A landscape with many valleys, sampled at points; each row gives a point and its height.
From any point a ball rolls to the lowest of the 2 points nearest to it. It stops when none of these is lower. Distance is the straight distance between rows; heights are no part of it.
roruk (h 508): -18,11,-14,21,25,10,42,-19,34,-12,-12,-22,9,6,24,1,39,0,-17,24,6,-2,-29,2,-24,-26,-12,-23,27,37,-19,12,8,7,15,-4,7,30,18,14,11,-12,14,9,31,65,-9,-6,-29,24,6
Gumef (h 540): -2,-4,-22,16,42,-20,3,-23,52,-18,19,4,-43,-52,51,-13,-10,-12,16,23,31,-2,-5,-15,-18,5,-29,57,-7,-21,-14,-20,-6,-24,34,-20,-59,38,-57,-46,7,21,2,-20,32,-35,-8,-41,23,-15,-13
sinug (h 512): -38,-19,18,29,65,-6,-10,-15,50,-11,9,13,33,-69,20,-20,-5,-36,24,-24,16,-18,-60,-30,-23,4,-13,-17,-43,-17,-42,-48,8,17,45,-41,-60,21,-48,-35,-38,-32,-37,2,65,3,-22,-28,-16,-5,-32
tov (h 440): 49,5,-32,-20,-42,-30,-24,41,14,4,14,18,-56,-28,-20,-12,-27,1,-14,24,-51,30,33,19,11,4,8,21,-26,28,-15,-58,10,1,-21,15,-28,-9,-25,-7,-16,33,3,5,-2,-97,9,68,-10,6,-2
puv (h 309): 14,-9,32,-12,-6,-5,-19,10,-26,-1,2,13,-26,-12,-8,-17,-27,13,-6,-22,26,-21,-7,6,6,25,-13,-15,-27,-63,-3,-8,-37,-4,-5,-35,-4,-30,-23,20,10,21,-15,-2,-28,-35,-10,-8,25,11,14
badi (h 590): 26,24,-18,4,-50,8,32,11,-38,27,25,-22,-55,26,0,32,21,4,-39,55,-37,3,38,-8,6,35,-26,20,76,17,-32,-22,7,-18,-42,30,46,-4,29,30,32,44,34,-9,-1,26,15,28,9,54,33
Nupo (h 334): 29,-1,-15,15,12,20,-16,9,52,15,-23,-26,22,11,61,-28,23,-18,-16,31,0,29,-34,29,-48,49,-14,-40,6,21,-30,-14,21,38,-3,-26,-17,-11,-22,67,13,-27,-51,-44,33,4,-17,12,12,46,-4
tarur (h 299): 26,-3,-21,9,32,27,-4,-2,58,10,2,-32,-37,-11,64,-27,17,-20,-33,57,16,-2,-9,-3,-40,47,-41,-5,3,-4,-61,-37,2,17,-19,-40,-29,10,-40,42,34,13,-24,-30,38,-17,-16,-8,31,64,-3
pav (h 328): 51,-60,-11,-28,14,1,-41,24,-24,20,-4,24,-7,-21,-52,-50,-45,3,0,1,16,-52,31,-17,32,22,0,44,0,-60,6,24,-32,-40,-30,-16,38,-13,-3,19,21,18,-18,30,-55,-46,-10,-18,24,25,23
Reveg (h 402): -23,-8,20,1,-16,24,6,2,-21,14,5,11,-12,35,-60,-6,-24,1,-1,-54,10,-30,19,-11,23,9,-16,-11,28,-24,33,44,-38,-6,5,13,33,2,44,7,-2,-7,42,-4,-40,38,27,-21,-14,-14,8
nos (h 379): -7,-30,8,3,-12,21,-12,-3,5,-3,0,21,7,44,-57,11,-30,-4,21,-46,17,-21,33,-13,11,27,-28,35,39,-13,12,14,-40,37,-14,-5,25,3,6,31,8,-8,22,-7,-61,31,15,-17,13,17,-2
Gulab (h 439): -15,7,26,-7,0,-19,11,-9,4,-13,-22,5,37,7,65,16,13,3,-12,0,14,20,-38,18,-10,5,26,-11,-26,15,31,-3,19,-1,21,-24,-30,-11,-47,-29,1,-13,-55,-24,24,-17,-9,0,3,-49,-3
Zodan (h 355): -11,-31,23,-6,5,15,-9,-14,-11,-17,8,38,-7,24,-47,-6,-43,-9,28,-57,46,-15,5,-30,16,30,-10,34,-16,-39,9,11,-65,22,-18,-35,5,16,13,-7,9,6,-7,8,-47,-7,27,-50,17,-13,-7
Bibez (h 339): 15,-34,-50,-2,22,22,-25,25,46,41,3,-29,46,5,-22,-30,-6,-24,-6,-8,-26,-30,6,24,17,19,-32,-4,58,-1,-20,16,0,3,9,9,4,-32,31,55,15,-53,-3,-32,-12,46,-18,9,29,61,22
Buro (h 397): 25,24,2,-19,-35,-36,-35,28,-4,2,4,13,-61,-3,-10,-23,-21,1,-8,4,-47,40,31,44,29,4,11,1,-27,21,31,-30,-2,-21,-2,11,-18,-21,-42,-14,-22,-17,11,-23,-2,-96,5,61,-29,-35,-9
gol (h 476): 23,20,-6,-14,-15,-9,-13,20,-48,23,-18,-18,28,13,-44,17,12,23,9,-27,-1,4,12,10,44,-33,21,-37,27,36,53,74,23,-19,3,57,33,-25,81,-21,-37,-16,30,42,-16,19,27,6,-22,-39,27
filog (h 394): -13,-19,-25,2,20,7,25,-19,63,-14,-7,8,0,-30,-42,19,-6,9,14,16,-14,-26,-13,-32,15,-37,-2,40,3,8,-32,-6,-19,6,-9,10,-7,27,14,1,-6,4,30,58,38,29,-10,-23,-9,32,-4
sepod (h 520): -12,-15,-14,27,63,-7,-23,-15,70,15,4,12,58,-84,42,-31,-6,-28,38,-9,41,-27,-55,-1,-15,0,-5,6,-37,-28,-31,-23,37,-4,19,-65,-50,3,-41,-34,-22,-30,-80,2,62,4,-45,-55,24,16,-3
Dapeg (h 271): -33,37,42,22,-39,19,47,-38,-45,-32,21,22,-72,25,-12,33,-1,11,8,-6,10,15,25,-20,-33,-8,15,-14,-29,-61,-2,-34,-48,12,-13,-2,24,30,-12,-29,17,37,32,-5,-21,-27,37,1,-12,-37,-8
kam (h 332): 4,29,-7,6,-8,-20,4,13,-21,6,6,-23,-66,9,32,-18,23,-9,-37,30,-22,46,29,33,11,-8,-1,-25,29,36,11,11,33,-50,49,42,-14,11,-14,-36,-4,-16,38,-40,-4,-24,9,34,-55,-59,-6
kot (h 296): -29,-10,-25,36,34,17,36,-26,49,-26,11,-22,-28,19,54,5,-2,-11,5,42,37,3,-17,-19,-45,1,-41,25,10,8,-42,-24,-16,45,3,-31,-12,56,-20,6,46,16,-2,-22,26,28,-21,-25,12,39,11
funik (h 295): 44,-46,-5,-28,33,-15,-30,3,3,13,17,19,-18,-40,-24,-54,-44,-4,20,-10,37,-47,14,-18,36,9,-4,66,-31,-52,3,12,-16,-44,-13,-37,-2,3,-20,-33,10,19,-23,24,-22,-49,-13,-36,51,4,2
Kud (h 610): 48,-4,-5,-10,-71,5,-7,25,2,-18,-26,16,17,54,8,36,-4,35,26,39,-31,37,50,2,3,1,37,61,16,34,28,-32,13,18,-73,22,11,2,5,33,-16,27,-11,7,-36,-57,31,22,15,17,13
Nazut (h 321): -66,-10,6,22,10,33,35,-33,4,-36,22,-2,-28,36,-20,17,-33,2,33,-35,23,-20,-8,-38,-31,-5,-5,1,-3,-47,-27,-24,-72,51,-1,-2,-2,37,13,14,36,6,33,18,-10,21,6,-21,-16,19,-8
ludo (h 262): 35,-27,25,-34,46,-30,-18,-19,-27,-13,31,30,-11,-21,-18,-22,-68,-2,51,-8,32,-40,18,-47,-1,27,-20,56,-53,-67,-9,-18,-11,-22,-3,-39,-38,0,-15,-21,20,40,-29,39,-10,-46,-2,-48,43,27,-36
Rufi (h 194): 4,28,9,-7,-14,-13,19,-4,-7,-17,12,0,-76,-24,-37,20,0,2,-22,38,-31,3,3,-28,-17,-10,-9,11,-18,-17,-29,-38,-6,5,-26,14,-6,19,-32,-14,-17,34,43,38,20,-28,12,21,-22,-5,-10
lufuv (h 588): 51,-22,2,-28,-42,8,-18,27,-9,2,-19,27,9,24,-14,30,-29,21,18,31,-6,-10,33,-26,15,20,24,69,2,0,8,-32,-11,11,-81,-16,12,-23,-15,29,10,56,-24,33,-40,-44,16,5,47,43,22
Fis (h 495): -41,-2,35,-7,7,1,11,-3,0,-3,-5,29,25,-22,1,18,-9,12,-4,-10,6,-26,-59,-17,-16,-17,17,-15,-58,-24,-11,-22,3,28,4,-38,-33,-1,-30,-9,-26,17,-34,49,44,1,-4,-11,-6,-4,1
Sopek (h 564): 0,28,1,15,-22,10,27,13,-31,21,0,-43,-37,43,-2,16,23,-16,-37,38,-27,-1,4,19,-14,27,-23,-34,61,23,-26,0,13,-10,-9,33,22,-1,34,52,19,0,41,-17,11,38,30,25,-34,54,20
sume (h 198): -24,38,33,7,-34,13,29,-7,-41,-24,17,1,-76,34,-21,13,20,12,-18,24,-26,26,24,1,-24,6,10,-33,2,-12,1,-33,-22,8,5,8,38,19,-25,9,1,18,47,-38,-10,-13,37,29,-49,-7,11
sog (h 193): -19,19,31,-1,37,-18,3,-12,-2,-21,38,13,-6,-36,13,30,-44,-5,34,34,11,-16,-30,-59,-61,2,-7,-13,-78,-48,-63,-49,6,27,5,-16,-74,7,-47,-1,8,46,-7,76,53,-21,4,-35,-22,41,-66
Febi (h 411): -24,-5,-1,-8,35,-28,-14,5,10,-28,-23,1,70,19,68,13,27,-15,31,-44,15,43,-17,0,-13,18,35,-33,6,53,22,-1,29,18,50,-8,21,-10,-28,-25,10,-63,-31,-82,-8,41,-28,12,-4,-54,-23
kezes (h 442): 35,-8,29,-28,-51,-5,-4,13,-65,19,-17,20,-13,-19,-65,-8,-7,29,-8,-14,-8,-8,31,7,55,-2,20,7,-10,-12,66,32,-6,-38,-42,-2,50,-10,18,-30,-25,28,7,35,-34,-29,11,17,6,-48,28
Fupo (h 392): -11,-3,-19,5,8,-1,0,7,11,-44,-23,-2,47,51,37,17,28,12,43,-26,8,47,10,-4,-21,-6,17,10,26,62,10,7,11,25,15,17,6,11,0,2,13,-19,-11,-53,-20,48,-3,0,-9,-21,-11
zeni (h 338): -57,16,53,23,-20,20,44,-39,-41,-10,15,25,-16,22,38,3,-4,-1,-12,-50,48,-4,-15,21,-22,-4,15,-40,-29,-34,26,26,-49,5,20,3,23,24,22,-36,32,12,16,-22,-6,13,-14,-12,5,-51,4
Did (h 534): -59,15,48,6,-7,5,5,-5,-23,-38,-20,26,22,56,50,49,-7,18,16,-11,-8,36,-26,-25,-40,-2,69,-17,-52,3,21,-55,0,46,6,-14,-17,19,-65,-13,1,7,-27,-23,2,-31,33,14,-45,-46,-10
zole (h 473): -1,-2,-47,3,51,-3,-14,1,54,23,-22,-19,83,-40,-35,-27,28,-24,9,-22,-12,-22,-13,25,33,-24,-9,-28,29,32,-21,50,32,-4,38,-5,5,-21,41,0,-19,-64,1,5,16,67,-45,-4,4,35,15
dalo (h 450): -8,11,-15,-13,-13,8,38,-9,-5,5,-11,-20,6,-9,-59,26,24,13,13,-7,-28,-10,19,-17,42,-58,8,-5,19,36,18,46,9,-20,-1,46,28,-1,67,-20,-28,-8,45,45,11,43,10,-1,-24,-16,10
zam (h 465): 9,22,46,-20,-32,-35,-5,-15,-61,13,-11,1,8,-12,33,-6,32,-4,-41,12,4,32,-20,34,34,-15,22,-21,-25,4,69,42,46,-34,19,10,-3,-20,-15,-49,-31,7,-27,5,26,-20,-2,19,13,-76,8
Munu (h 291): -84,-9,5,31,12,30,22,-9,0,-34,14,13,8,48,-27,25,-24,-9,13,-67,2,-13,-11,-23,-33,11,2,-35,-4,-12,-11,-32,-56,74,26,6,7,23,4,25,15,-26,36,-16,-30,56,16,11,-32,13,-9
siba (h 341): -14,-15,-9,19,42,-3,-13,-19,41,18,12,-12,10,-91,-15,-49,20,-14,-12,-9,-12,-17,-57,19,20,-35,-19,-9,-24,3,-5,8,17,-35,35,-7,-21,4,-10,-38,-53,-28,-21,22,60,2,-41,-21,-12,-4,-3
deku (h 549): 4,2,8,-14,0,-24,27,-21,0,-25,24,22,-59,-30,22,9,-9,-6,-1,15,25,16,9,-16,-11,-6,-8,54,-39,-38,11,-21,-9,-25,16,-18,-28,26,-47,-60,6,34,5,10,15,-35,14,-14,19,-37,-20
zapav (h 530): 9,-27,-28,7,63,-22,-17,-29,77,-10,15,7,17,-63,24,-19,-25,-17,41,2,29,-25,-14,-17,-2,-2,-28,62,-22,-12,-21,-12,11,6,10,-42,-57,4,-28,-33,0,-7,-44,4,37,-21,-19,-55,43,23,-22
biso (h 631): 37,4,-19,-6,-49,1,27,17,2,-6,-10,1,12,40,2,51,29,27,8,52,-23,20,53,-20,22,-30,21,72,39,29,-4,-14,21,6,-72,38,27,5,49,4,8,57,11,25,-14,-15,12,17,33,-1,9
mive (h 252): -56,10,41,16,-4,16,-20,11,-16,-35,9,8,32,24,-46,6,-9,-10,6,-82,-15,-23,-27,-8,3,14,13,-57,-38,-26,12,-25,-31,66,28,4,14,-5,16,42,-31,-37,17,-14,-34,25,20,18,-44,-18,-6
mer (h 503): -38,-3,46,6,35,-2,-6,-20,13,2,19,9,1,-69,5,-12,-12,-4,-15,-4,8,-16,-66,-11,-28,-17,-14,-27,-72,-31,-29,-33,-1,-1,32,-27,-59,3,-58,-25,-47,1,-23,72,68,-3,-7,-25,-40,-11,-29
pured (h 467): 18,16,8,-26,-57,11,8,11,-37,0,-16,11,-7,13,-57,21,10,29,-2,1,-36,8,42,9,25,-12,27,16,9,20,37,8,8,-17,-55,30,40,-18,25,-3,-30,24,19,30,-27,-29,27,33,-17,-23,-3
fotu (h 282): 16,46,15,9,-55,-12,11,-2,-54,-6,1,-7,-67,35,-15,-3,21,12,-14,29,-32,47,45,26,5,-4,-1,-25,37,22,5,1,25,-38,3,42,36,-1,10,-10,-8,21,49,-49,-19,-23,27,37,-48,-29,8
lum (h 523): -4,-41,28,-11,-16,18,-51,36,-27,-11,-33,32,110,18,-35,22,-21,-15,46,-77,10,-7,2,-8,35,29,13,-6,-6,23,51,26,-18,56,-12,-8,44,-14,15,29,-36,-36,-35,-11,-69,37,-11,-6,5,-12,3
pef (h 572): 37,-25,7,-31,-6,5,2,-10,-12,-4,-1,30,-14,11,-37,20,-41,19,34,16,17,-37,34,-59,16,18,-2,95,-7,-31,-24,-17,-41,2,-75,-24,14,17,-6,1,32,62,-5,48,-29,-22,16,-34,61,28,2
vikip (h 441): 33,-12,-62,-20,19,-10,-20,5,37,58,-18,-28,60,-31,-29,-31,20,-10,-7,2,-37,-39,15,30,49,-36,5,-17,29,47,-23,35,32,-43,4,25,17,-41,43,18,-7,-41,12,26,15,27,-41,6,6,60,19
rel (h 244): -7,2,5,-7,11,-15,-24,10,-3,-2,-10,-10,5,6,-17,-22,2,11,-11,-53,6,5,-6,22,19,8,-20,-14,16,9,27,41,-3,-14,36,9,-6,-10,2,1,-9,-44,9,-38,-17,15,-5,6,-13,-44,0
Zok (h 368): 56,-34,-4,-23,-24,3,-36,38,-22,30,-34,10,9,7,-57,-24,-22,23,-13,0,-25,-42,35,11,44,8,9,24,25,-12,21,19,-12,-21,-50,6,45,-38,11,41,13,16,-8,22,-61,-35,-2,13,17,20,36
zapu (h 393): 39,-36,-60,-9,38,12,-43,37,28,62,-11,-35,94,-18,-25,-20,9,-37,6,-5,-27,-55,30,21,47,0,-2,-27,51,10,-21,31,18,-31,8,25,26,-54,52,50,11,-68,-4,9,-3,53,-40,16,34,88,20
gaz (h 474): 33,1,1,-21,-13,-37,-35,35,3,-20,1,29,-30,-12,-4,12,-35,22,10,36,-21,14,28,-7,0,5,13,39,-39,-9,-11,-46,29,2,-25,-6,-57,-22,-53,-3,-12,38,-20,28,4,-90,13,29,11,7,-20
Kup (h 365): -24,-30,-34,8,33,-1,7,-23,87,-5,-11,-2,44,-73,-28,-14,-6,-6,16,-10,-16,-41,-31,-18,32,-52,-4,22,-24,22,-22,1,8,-13,22,-7,-26,9,3,-35,-34,-21,2,56,48,24,-31,-25,-12,14,5
kasob (h 632): 30,17,-45,4,-37,2,37,25,-11,8,2,-30,-2,50,11,62,25,10,5,58,-16,32,61,-14,16,-23,8,50,88,43,-19,13,43,-6,-49,67,30,3,77,-4,26,29,26,14,-15,34,26,15,13,30,17
Goze (h 276): 32,18,-16,-2,19,1,-15,-16,2,50,10,-40,-14,-69,16,-71,41,-25,-49,24,4,-16,-52,53,-6,30,-35,-44,-18,-26,-9,29,2,-39,20,-33,-6,-28,-10,12,-5,-14,-42,-13,48,-12,-33,-5,11,12,-8
digo (h 469): -7,5,-19,-1,-33,19,-24,39,27,12,-4,-17,12,49,-49,16,-7,2,-1,2,-62,-3,18,32,3,-1,7,-13,52,35,14,-22,1,23,-25,43,2,-21,8,71,-30,-29,51,-1,-30,18,27,44,-34,39,-10
Pira (h 357): -39,25,24,27,-4,12,46,-33,-39,-13,19,14,-30,21,63,-9,-3,3,-10,-3,59,4,-26,25,-50,-8,-8,-40,-9,-3,-17,22,-12,6,9,-16,20,25,18,-12,57,3,6,-31,4,21,-29,-3,25,-7,1
nifar (h 366): 17,-3,-37,10,-9,-8,-1,27,16,-23,-20,-2,71,50,36,38,25,22,47,8,8,51,24,3,5,-31,30,23,43,79,9,30,45,13,1,38,2,12,44,0,-3,-23,3,4,-20,41,21,6,14,-3,-4
pim (h 216): 37,-7,-94,-7,20,-9,-26,2,68,38,3,-19,-1,-13,23,-12,9,0,0,8,-6,13,39,14,18,3,-36,16,46,65,-1,40,36,-43,22,36,-24,-2,36,-6,25,-32,26,-56,-12,-6,-14,5,24,9,5
Soru (h 513): 16,-27,12,-17,-23,7,-34,13,-44,-6,-47,25,95,21,-6,26,-10,22,35,-32,18,6,7,0,27,4,35,5,-1,35,70,45,13,5,-28,1,32,-25,39,6,-22,-5,-40,9,-41,17,6,-6,19,-18,23
zaze (h 417): 19,-32,-10,-9,-47,17,-43,40,-18,37,-11,-3,8,37,-73,4,-31,5,-1,1,-42,-24,48,31,35,16,17,9,63,18,36,-1,-10,2,-51,37,36,-36,27,63,-21,4,25,8,-49,-16,12,21,-1,46,17
sadop (h 320): -42,-7,35,11,43,-5,-16,-13,16,5,9,-13,11,-69,1,-59,22,-34,-28,-49,7,-10,-62,20,11,6,-13,-38,-34,-37,8,18,-13,-19,59,-19,-25,-1,-21,-28,-37,-49,-22,-7,35,4,-36,-6,-25,-45,0
Davul (h 333): -14,-14,51,-3,26,-5,-31,13,-24,-14,38,26,10,-6,-31,-6,-60,-5,14,-68,42,-34,-25,-19,-3,19,-9,-18,-47,-91,-16,-8,-49,27,15,-33,-14,5,12,17,7,1,-27,23,-36,-25,-3,-24,22,11,-10
vorig (h 283): 33,9,-71,1,6,-15,38,0,59,13,9,-22,-10,-20,34,4,13,-1,-15,42,-2,8,42,3,28,-50,-13,49,34,69,-19,22,41,-28,11,39,-18,14,49,-34,18,16,23,-2,-4,-10,-5,-13,26,-7,10
Rege (h 227): 14,5,36,-10,36,-31,-2,-25,-26,-36,44,8,-26,-32,-15,19,-67,5,48,20,6,-20,11,-66,-25,13,-35,32,-54,-68,-46,-28,-8,1,-8,-8,-50,6,-6,-3,19,50,3,59,16,-37,6,-39,10,38,-72
sifa (h 300): -2,17,4,3,36,-10,-31,-16,-7,34,1,-31,14,-54,33,-60,43,-35,-50,-23,14,18,-52,46,-5,23,-6,-74,-10,-11,9,48,12,-30,46,-20,-1,-29,-8,-10,-8,-48,-33,-38,27,7,-33,0,-8,-43,-17
lerod (h 612): 36,8,-29,-12,-16,-11,18,5,-29,29,6,-22,-14,32,-4,25,6,21,-5,36,4,-7,40,-1,24,10,-16,34,80,28,-11,26,18,-28,-28,30,27,-5,53,11,31,25,18,-1,-33,39,12,-7,28,28,25
nomu (h 521): -41,15,42,5,-33,4,34,-16,-31,-37,-4,28,-26,41,29,67,8,7,8,32,-12,42,0,-35,-30,-30,68,13,-51,-27,28,-50,0,18,5,5,0,26,-54,-43,3,34,-22,-5,10,-43,36,15,-27,-64,-23
Begu (h 243): 16,-15,-36,8,23,4,18,-19,44,17,20,-30,-41,11,49,-5,0,11,1,57,26,-15,10,-18,-24,21,-50,53,45,-11,-38,-20,-11,22,-30,-35,-10,13,-4,27,57,22,-9,-31,25,14,-40,-28,53,76,28
zizat (h 330): -47,2,2,26,6,18,67,-41,12,-44,9,7,-20,28,34,19,-8,11,18,14,36,3,-8,-20,-45,-15,0,35,-5,-26,-32,-18,-35,38,-9,-20,5,48,11,-10,39,23,10,8,-2,28,7,-21,7,12,-7
nolu (h 358): 18,20,-13,28,25,21,9,-11,13,4,-15,-30,0,29,102,-21,39,-23,-36,44,28,46,-17,17,-79,37,-12,-47,10,42,-26,-4,11,24,9,-42,-12,26,-20,37,38,-5,-27,-52,25,28,-14,6,2,22,1
Linup (h 497): 53,-6,-4,-5,-26,9,-32,26,-65,5,-29,-2,72,36,-14,31,19,31,42,-19,27,24,30,-6,47,-24,36,-1,42,45,54,62,21,-15,-42,41,50,-12,74,-2,-32,17,-4,43,-47,32,34,-11,17,-18,12
dar (h 453): 20,35,22,-5,-26,-25,-9,12,-32,-9,-18,-8,12,27,70,-3,43,0,-27,33,21,54,-14,46,-9,-5,35,-20,0,36,31,19,42,-30,22,10,-9,-7,-12,-14,-15,2,-33,-23,20,-24,12,20,2,-47,-6
meb (h 426): -43,-7,41,1,1,-23,4,1,-20,-36,-35,28,94,24,81,43,15,8,29,-35,12,27,-49,4,-13,10,58,-21,-25,39,30,-9,33,27,19,-8,-2,6,-25,-26,-14,-32,-55,-41,-2,23,-10,13,4,-61,8
som (h 424): 0,-19,46,-18,-16,14,-7,4,-66,15,-5,20,-2,10,-55,-5,-6,5,-8,-60,18,-21,12,-12,30,2,2,-17,-24,-32,67,62,-40,-18,-18,-6,47,1,39,-22,-16,8,5,12,-35,-3,11,-16,-3,-63,28
Bobi (h 281): 15,-19,-69,-1,22,5,-18,2,65,36,5,-26,-26,-28,-7,-42,2,-15,-8,6,-21,-22,12,18,10,6,-46,11,37,15,-28,20,7,-32,26,3,-24,-21,11,21,16,-38,14,-36,15,-1,-28,-9,20,25,11
Gabef (h 509): -29,19,23,-9,-11,-19,23,-22,-32,-26,18,27,-8,4,29,76,-28,0,14,32,8,25,-8,-55,-56,-17,41,23,-70,-37,-14,-54,14,26,1,-23,-47,16,-67,-51,-1,46,-23,39,37,-56,47,0,-10,-33,-42
vuf (h 493): -23,11,-29,26,57,1,6,-23,57,2,-17,-24,38,-41,13,-23,36,-32,-5,-18,8,0,-36,-4,-12,-12,-25,-35,9,38,-30,23,26,-1,58,-7,-1,16,16,-21,-18,-48,11,-14,32,75,-43,-22,-28,7,-9
Femu (h 560): 13,-6,15,-10,-22,0,33,-20,-14,-21,12,25,-43,5,-14,39,-30,10,24,13,29,8,33,-45,-1,3,2,89,-15,-38,1,-10,-34,4,-39,-22,4,24,-8,-32,22,47,5,17,-20,-32,21,-27,33,-22,-13
guf (h 314): -75,10,53,18,4,24,32,-30,-40,-40,10,36,-28,32,26,17,-15,-1,10,-50,13,7,-12,-11,-47,-4,48,-36,-43,-31,7,-24,-50,26,30,-3,10,32,-19,-27,32,8,27,-30,-9,-10,16,3,-25,-54,5
mazun (h 363): 20,15,-15,5,-12,-19,-35,17,12,14,15,-13,-85,-22,18,-41,3,-9,-40,6,-19,38,13,41,4,15,-20,-6,-4,17,19,-9,4,-52,35,10,-26,-18,-41,-31,-6,-25,25,-56,6,-75,-9,40,-15,-51,5
Zapod (h 188): 12,16,2,-8,-5,-6,21,-1,-1,19,24,-3,-79,-53,-35,-31,16,-1,-50,30,-38,-16,-18,20,0,5,-30,-3,3,-16,-43,-22,-6,-36,-23,10,9,10,-3,-2,-8,27,38,43,30,-5,-14,12,-23,28,-2
duse (h 329): 23,9,-47,12,-3,-17,43,-2,38,-20,-10,-11,35,20,27,22,33,11,24,40,-6,27,37,-8,26,-77,24,37,28,67,0,28,56,-3,-2,51,-1,24,54,-24,5,15,11,20,3,24,18,-7,-8,-15,-10
nokit (h 378): -15,23,-12,43,12,23,38,-17,-29,-13,5,-29,-15,57,91,-6,22,2,-27,35,41,33,-2,8,-66,-1,6,-53,26,37,-22,13,10,17,13,1,17,36,7,16,67,11,5,-51,-9,46,0,1,0,9,9
Zipu (h 541): -6,3,14,1,-26,30,-1,2,-30,30,2,-19,-19,42,5,-3,8,-1,-39,7,-20,-31,-10,37,-19,35,-35,-46,38,-21,-39,-22,-11,22,-27,-2,28,-22,15,76,26,11,17,-10,-9,32,-12,6,2,82,29
rak (h 196): -12,7,16,4,-13,7,-48,31,4,-6,-17,-4,18,23,-20,-28,4,-1,2,-44,-14,8,-13,34,8,12,3,-53,-6,1,20,-2,-6,34,18,9,0,-34,-11,59,-32,-42,-2,-30,-19,3,9,29,-33,-14,2
batul (h 280): 2,-22,-32,2,45,-3,-55,19,28,26,3,-7,44,-40,-39,-55,8,-14,-3,-62,9,2,4,20,31,24,-25,-27,15,-4,29,43,0,-25,49,-5,-1,-28,13,11,-10,-72,-21,-64,-30,23,-30,0,9,-34,7
vip (h 423): -34,-8,0,8,8,12,32,-11,26,-6,-10,-8,32,6,-73,25,8,5,8,-26,-27,-27,-16,-14,16,-30,-3,5,24,10,5,12,-15,18,-8,19,12,9,40,12,-27,-23,44,45,14,63,6,-9,-30,11,1
Tozu (h 86): -3,33,5,14,-29,10,33,-2,-21,-26,16,3,-84,19,-15,21,22,15,-18,45,-46,34,30,-37,-35,-31,30,-9,-11,8,-15,-59,-6,-2,-3,38,28,42,-43,-19,-9,28,44,0,11,-28,42,48,-71,-37,-13
nal (h 242): 38,15,-11,-17,-1,-12,4,5,-16,32,0,-23,-55,-37,10,-40,20,3,-53,35,-12,-1,-23,35,10,9,-26,-15,1,-9,-20,6,0,-33,-7,-13,2,-11,-24,20,5,14,12,-16,22,-20,-19,16,4,12,4
Pogup (h 477): -24,26,39,-11,-39,-7,47,-17,-57,3,-9,5,-5,-19,-6,13,21,13,-34,3,4,-10,-25,10,13,-25,13,-16,-50,-37,53,32,8,-17,-7,-6,12,-3,15,-54,-22,25,-11,38,26,10,5,-1,5,-48,1
pako (h 485): -38,0,38,-3,-1,-12,33,-29,2,1,-8,15,32,-39,3,-5,-3,14,-7,-10,16,-29,-64,-4,18,-25,10,1,-51,-25,40,28,5,-2,23,-19,-12,6,12,-47,-28,-4,-33,41,43,30,-20,-22,12,-30,11
guka (h 522): 2,14,18,2,-11,22,-21,20,-36,26,-7,-24,44,34,7,-14,19,-11,-25,-17,-14,0,-35,51,-8,15,-5,-82,28,14,-19,-2,3,42,-5,5,26,-48,18,95,5,-17,-18,-1,-17,48,-7,21,-6,68,3
fafuf (h 501): -27,10,3,15,-21,37,-12,27,3,27,4,-22,39,45,-38,7,17,-18,-16,-16,-50,-24,-7,23,4,15,-2,-59,39,15,0,-14,-5,51,5,30,21,-29,23,75,-28,-25,42,5,-15,70,17,32,-32,69,1
pasem (h 279): 24,20,26,-15,-31,-6,-1,-5,-35,7,-7,-2,-44,8,21,-16,13,16,-29,17,24,21,11,33,-5,21,-12,-15,6,-30,14,20,-9,-16,-8,-27,17,-26,-24,11,21,24,-12,-37,-23,-28,0,7,23,2,12
nom (h 316): 2,-23,-74,6,49,10,-56,9,81,23,13,-20,4,-68,-24,-62,9,-32,4,-42,-20,0,0,20,24,11,-31,-14,14,-10,-5,15,0,-33,43,-7,-26,-25,-3,3,-12,-72,-8,-55,3,-14,-35,-12,7,-4,-9
pegot (h 496): 1,-3,10,-22,-3,-34,-17,7,3,-26,1,32,-8,2,35,44,-37,3,22,40,-8,21,-6,-38,-34,5,20,30,-40,-10,1,-59,35,-2,4,-16,-74,-3,-84,-50,-6,22,-25,13,33,-77,37,9,-3,-33,-34

Two balls start at each pair of points below. Name the first point that both come to, or write never.
Kud / tov: never
kezes / Pogup: never
Soru / lum: nal

Where does a ball stop that starts at each point below?
mer: pim
Gabef: Tozu
biso: pim
kasob: sog
vuf: pim
meb: pim
